A landscape with many valleys, sampled at points; each row gives a point and its height.
From any point a ball rolls to the lowest of the 2 points nearest to it. It stops when none of these is lower. Distance is the straight distance between rows; heights are no part of it.
gud: -8  28  2  3  -20  34  6  -5  8  -15  19  -3  -1  -1  2  29  14  -2  -8  18  -19  -44  5  33  height 42.8
Dep: -9  -19  -9  -7  14  -36  5  4  8  17  -19  10  5  7  16  -17  15  -19  27  -13  23  7  13  -61  height 35.5
Rupe: 20  16  -5  -19  -2  9  4  2  -2  14  4  -5  -10  -6  23  11  8  14  0  -3  -16  -10  0  27  height 55.2
melin: -9  0  13  -8  -18  23  8  -1  9  -15  40  -3  -16  -5  24  19  4  -6  -13  33  -3  -20  -14  29  height 74.2
fegoz: -19  7  15  2  -27  26  -3  -9  6  -3  31  -1  -9  19  -11  5  -12  -3  -3  -4  -1  -42  -1  0  height 37.9
bafeg: -11  7  7  -11  5  -41  -13  -11  17  -1  -4  7  -1  14  -15  -10  26  8  19  -23  10  -9  24  -14  height 26.8
beto: 24  -31  -18  -6  29  -6  10  16  -8  6  -5  3  -1  -1  10  -9  -27  5  -14  4  -10  38  -9  3  height 43.0
mivo: 7  -7  9  7  14  -2  13  13  -16  41  -14  -5  4  -10  42  -8  -3  0  1  -6  15  23  -22  -18  height 52.4
Komab: -16  -3  34  17  -5  0  16  14  -6  14  9  7  3  9  -6  -9  -14  -8  -4  10  25  -2  -34  -6  height 46.6
Gupi: 4  -13  -11  -19  -1  7  -1  2  8  -17  -5  9  5  -11  -2  4  -6  3  3  18  -1  22  4  17  height 41.2
mut: -12  -8  8  -31  12  -31  -10  0  20  11  -1  14  3  3  -11  -17  17  1  33  -11  19  5  27  -26  height 24.2
Pizup: -30  17  26  11  -21  -10  -10  -5  6  -19  0  -2  6  2  -16  1  10  -14  -2  21  18  -16  -12  6  height 44.4
Bamos: -4  -17  -1  -2  11  -22  32  2  22  2  13  18  -2  14  28  14  17  15  5  -12  14  -2  -1  -11  height 68.0
puve: -22  6  21  -12  -19  -6  14  0  26  9  18  12  -3  -2  27  7  17  -2  19  11  32  -15  -6  -13  height 59.3
rano: -8  -2  6  -25  -11  21  -5  7  10  -14  -2  11  12  -22  -5  6  -9  -6  7  40  9  21  -4  28  height 45.3
Vepo: 15  31  0  13  2  31  -15  0  -32  29  -29  -22  11  -21  -4  -7  0  2  -2  -12  -17  -4  0  12  height 23.0
mub: 15  -15  -11  17  15  18  13  11  -21  30  -25  -4  11  -13  28  -5  -6  2  -5  -12  3  26  -13  -17  height 56.0
Podem: 12  43  0  1  -9  25  8  8  -7  -3  -1  -12  1  -14  12  26  18  0  -9  24  -23  -32  -9  45  height 51.7
zon: -12  12  -3  -21  -20  36  4  7  14  4  -7  11  18  -23  13  17  2  -5  16  30  11  4  7  15  height 49.9
Fanuv: 7  -11  -21  0  17  -2  -8  -5  -7  26  -24  -2  9  -4  16  -11  6  2  10  -31  2  14  25  -35  height 6.9
fek: -23  -4  16  6  4  -19  24  -3  30  -22  6  28  13  -2  0  18  38  6  10  9  27  0  2  7  height 46.9
buk: -14  19  27  23  1  8  8  9  -13  37  -20  2  18  -8  2  -6  11  -2  10  -10  23  -3  -16  -13  height 23.4
tibop: 28  -27  -28  -2  29  -19  8  11  -5  -12  8  -6  -16  14  1  -9  -34  0  -25  0  -25  23  -4  0  height 47.3
runiv: 16  -12  -14  -6  -5  15  16  -9  3  -18  37  -2  -24  12  15  22  5  10  -14  -2  -25  -26  3  20  height 79.8
gagu: 6  11  -17  -5  -8  27  -14  1  -9  12  -34  -6  18  -26  7  1  2  -3  9  8  -1  18  7  5  height 34.6
tosad: -17  1  13  9  -14  2  5  -13  10  -8  26  5  -10  27  -18  6  4  9  -4  -23  0  -39  6  -6  height 30.4
Saz: -15  18  20  2  -1  22  -9  2  -8  20  -11  7  22  -5  -44  -6  -9  1  7  -5  8  -4  10  8  height 20.5
dop: -9  18  32  -13  -14  7  1  9  3  20  19  -5  -8  0  11  -2  -6  3  0  14  10  -18  -18  18  height 25.6
gavip: 1  -5  2  11  26  9  8  -1  -15  46  -19  2  18  -15  21  -6  24  9  13  -37  16  12  20  -31  height 12.0
bolu: -12  -6  12  -12  -24  15  15  -5  18  -2  44  -2  -20  6  38  16  -1  -2  -2  14  8  -26  -13  5  height 68.6
boki: -9  9  3  19  -17  -21  -15  -6  -5  -31  -17  -8  1  3  -13  -5  2  -14  -10  14  5  3  -16  -1  height 39.7
riro: -13  -1  13  -21  15  -23  -9  3  8  16  -22  16  17  -20  -6  -13  29  -7  40  0  28  22  18  -22  height 21.4
mip: -3  -3  14  -9  9  -24  -8  7  -2  16  -12  0  3  -4  2  -17  1  0  9  3  14  18  -4  -6  height 47.9
Vaz: 35  -9  -30  5  12  -11  -3  2  -9  -29  7  -14  -19  7  -12  -3  -23  -1  -25  3  -34  14  -4  8  height 48.0
Seg: 10  -4  -7  15  17  -14  2  -1  -5  -14  -16  4  9  2  -32  -3  -3  10  -11  -11  -9  18  3  10  height 31.2
tir: 10  -6  -12  -3  -10  4  -4  -18  1  -37  36  -16  -29  3  14  19  13  -3  -20  14  -28  -24  2  26  height 85.4
Boka: 20  2  -25  13  -3  4  -4  0  -15  6  -21  -15  -2  4  12  -3  -10  2  -5  -17  -15  1  -5  -11  height 21.3
kabe: -15  -8  -5  23  -19  13  -12  -15  -1  -54  16  -7  -7  0  -23  10  -3  -18  -22  29  -11  -6  -5  12  height 5.7
Nidem: -21  -4  22  -14  -25  -8  2  -1  22  4  33  -3  -17  12  26  -3  -2  -6  8  12  24  -21  -14  -16  height 62.9
vodiv: 21  29  -3  22  -3  31  3  9  -31  20  -18  -21  0  -3  6  2  -7  -1  -10  -9  -23  -22  -22  11  height 32.2
Noko: 16  6  -19  -19  -23  10  -29  -7  -9  -16  12  -17  -21  5  -10  -6  -29  -6  -4  3  -24  -8  7  5  height 29.7
mos: -16  -23  5  -2  20  -24  24  0  26  -21  4  32  15  3  -12  8  26  9  17  0  21  13  14  -6  height 43.1
tel: -16  32  19  -5  -22  33  3  4  9  11  19  -4  -1  2  5  16  -1  -1  -1  13  -4  -44  -4  21  height 34.5
bak: 9  -2  -28  6  10  -29  -14  -6  3  -17  -18  -3  0  8  -13  -8  -4  1  -5  -16  -13  14  18  -18  height 26.0
Bofa: 15  -2  -16  6  -10  15  4  1  -5  -26  -3  -4  -1  -5  -6  10  -5  -3  -15  18  -16  4  -11  22  height 33.8
noge: -20  -18  16  -7  -18  -15  4  8  13  -11  4  10  0  2  10  -10  -4  -22  13  29  33  12  -19  -23  height 41.1
kuvak: 9  17  -13  -15  -11  36  15  5  7  16  -2  7  6  -21  30  26  9  9  9  11  -5  -7  1  21  height 56.7
reva: 3  -6  16  -8  21  -12  -11  12  -17  36  -21  -4  8  -19  21  -21  4  -1  10  -1  19  35  -7  -13  height 49.7
peka: -11  -24  0  -5  8  -2  8  -4  19  -18  12  26  8  12  -30  1  -1  8  9  -9  10  6  20  -8  height 38.2
Ligor: -15  -2  21  13  8  12  21  11  -3  34  -12  17  22  -12  1  -2  9  -2  20  -5  32  12  -6  -21  height 27.6
zigo: 2  -9  -4  6  23  -8  -9  -3  -7  24  -16  6  10  5  -21  -18  -2  8  9  -38  2  11  26  -27  height 11.4
Raban: -13  28  24  3  -5  12  5  10  -1  26  -9  4  15  -13  3  5  8  1  6  8  15  -3  -11  15  height 18.0
zokov: 5  -1  -37  -8  -5  -31  -16  -10  8  -5  -16  -10  -7  16  21  -6  -4  -9  5  -20  -5  -3  19  -37  height 19.7
fasi: -8  -20  9  -13  4  -32  -5  4  13  -10  6  5  -4  10  -1  -14  -7  -7  4  11  16  15  -4  -13  height 45.4
pazig: 14  3  6  -22  9  -10  -1  6  0  21  1  -5  -7  -4  25  -3  -1  12  3  0  -4  12  -6  14  height 50.9
zut: 6  -2  -16  -29  20  -26  -33  -1  3  8  0  -2  -6  8  -26  -24  -26  4  8  -15  -8  22  37  -15  height 11.6
sumil: 3  0  -15  -33  -19  -12  -33  -8  10  -9  15  -12  -20  13  3  -12  -23  -4  5  -1  -10  -5  17  -11  height 22.2
nabiv: 13  -11  -17  -8  6  -17  9  -9  11  -10  18  -3  -21  19  18  11  5  12  -12  -17  -18  -14  9  6  height 73.9
Parid: -20  13  4  -10  -21  11  16  0  25  -3  3  16  10  -14  25  22  21  -1  17  20  21  -6  2  6  height 55.0
feni: 1  -4  1  21  5  -26  -6  0  -6  -33  -14  -2  6  1  -33  -5  -6  -3  -15  12  -2  24  -12  7  height 35.2
Noso: 14  0  -18  25  -19  26  0  1  -13  -46  4  -15  -7  -4  -17  10  -15  -19  -25  31  -23  -9  -23  19  height 22.0
bar: -1  -12  -9  -9  7  -31  13  -10  22  -5  14  5  -11  23  19  7  13  13  0  -22  0  -14  16  -14  height 70.8
gumik: 3  9  2  -25  -6  -14  -35  -4  -5  15  7  -10  -14  11  -17  -23  -22  4  5  -16  -8  -3  15  -7  height 16.3
bis: 2  6  8  12  12  13  -11  -1  -20  29  -18  -2  14  -3  -24  -15  -6  6  5  -27  1  4  10  -8  height 15.4
bimad: 29  -16  -7  5  27  7  1  13  -26  19  -9  -7  -2  -5  -8  -12  -26  6  -16  -7  -16  28  -11  7  height 39.2
sano: 19  28  -9  2  2  25  -15  2  -21  12  -35  -15  17  -30  -8  1  6  1  0  10  -20  10  2  28  height 29.0
bati: -17  9  25  -3  0  -18  1  -10  16  2  16  11  -3  16  -21  -1  20  17  8  -18  11  -24  12  5  height 30.1
Lefor: 19  26  -10  17  -14  34  16  9  -14  -3  -6  -13  -2  -6  14  22  4  -3  -12  13  -23  -30  -21  24  height 45.7
gedi: -2  -16  17  -2  14  -20  1  -8  5  -28  39  -2  -20  12  -17  3  3  7  -23  7  -16  -3  0  29  height 23.3
golu: 10  18  -8  20  -7  -9  -3  -12  -6  -17  -6  -12  -8  15  -8  6  12  12  -12  -22  -22  -25  -1  9  height 19.9
lika: 16  -16  6  -9  24  -22  4  1  1  -11  33  0  -22  20  -18  -4  -15  16  -21  -9  -21  2  4  24  height 28.9
vimo: 20  8  -19  20  0  4  -23  1  -30  5  -31  -25  0  -6  -3  -17  -24  -9  -10  -9  -15  14  -13  -15  height 28.5
minu: -6  14  4  20  -18  -9  4  -16  2  -14  14  -10  -16  25  9  11  11  5  -10  -21  -9  -42  -7  -1  height 21.2
gusen: 13  -3  -9  19  -6  -7  10  6  -17  9  -10  -13  -10  14  28  -3  -14  0  -11  -15  -7  -7  -27  -15  height 29.5
misib: 10  -18  -17  -20  45  -37  -12  10  2  14  1  4  -3  10  -11  -28  -28  5  -5  -13  -9  28  25  -16  height 15.2
pinin: 27  0  -14  18  9  26  -9  7  -33  11  -19  -16  3  -12  -24  -13  -31  -3  -12  -7  -21  18  -11  2  height 34.3
nani: 6  -17  -1  8  17  1  27  8  2  15  -3  16  7  5  9  6  0  15  0  -14  8  14  -5  -2  height 64.2
verif: -19  -10  7  -3  -9  21  1  -8  14  -25  19  18  9  7  -42  6  -8  1  -1  8  4  -6  14  13  height 32.0
pizav: -22  -19  -2  14  -12  -6  -14  -28  13  -53  29  -6  -16  3  -4  11  11  -13  -18  20  -7  -8  6  7  height 18.2
tanip: -7  16  12  -18  2  18  -27  1  -14  28  -27  -2  23  -30  -11  -13  3  -4  19  4  12  22  16  3  height 39.0
tivog: -15  -27  7  7  12  -8  -4  -24  11  -50  43  0  -17  4  -20  12  10  -3  -24  18  -15  0  7  25  height 27.8
rer: 31  1  5  -6  15  -3  9  7  -17  0  20  -7  -19  5  -5  2  -9  14  -19  3  -27  -4  -14  38  height 35.7
lonip: -35  17  33  23  -9  -13  15  -2  19  -19  7  11  10  0  -6  15  31  -6  -5  20  25  -16  -14  13  height 48.6
Gepu: -18  -20  14  -7  -4  -11  15  12  12  11  -4  18  6  -5  18  -8  3  -17  28  14  40  15  -14  -38  height 36.5
nimen: -5  1  8  25  -19  3  14  6  -8  -3  -2  -7  -4  12  17  3  -10  -8  -12  4  8  -14  -35  -7  height 38.6
sibek: -10  -17  3  4  16  -18  19  12  2  22  -20  16  13  -7  21  -6  15  -9  24  -6  30  22  -4  -41  height 32.3
Piten: -15  10  6  4  -14  30  -11  -3  -2  -12  -4  7  16  2  -57  0  -18  -5  -2  7  -1  -8  10  11  height 25.8
rosap: 34  14  -36  5  -11  8  -21  -9  -14  -37  6  -21  -19  1  -23  3  -16  -5  -14  4  -40  -6  6  11  height 39.3
fisal: 6  4  -23  -2  -13  0  -17  -8  -6  13  -26  -10  1  1  20  -8  -2  -5  11  -20  -1  -1  12  -31  height 13.1
Nite: 10  -19  -19  12  9  26  21  5  -5  15  -19  11  15  -9  8  6  -6  6  2  -10  2  20  -2  -10  height 60.3
Murib: -8  -8  -7  0  14  6  -1  -2  -1  17  -35  16  31  -23  -4  -3  27  -3  30  -13  21  26  26  -27  height 17.6

Where does a ball stop that starts at each point below?
bolu: kabe
kuvak: kabe
tibop: Boka
Vaz: zut
runiv: sibek
mub: sibek
Rupe: sibek
fek: Fanuv

Call two points neighbours if one is among the 2 nearest of the other. Go from one point of each pair to the other, from neighbour to neighbour, staying as low as possible. Name the highest point that can't be avoided.
gedi, sibek: Rupe
sibek, Vepo: tanip
kabe, gedi: tivog
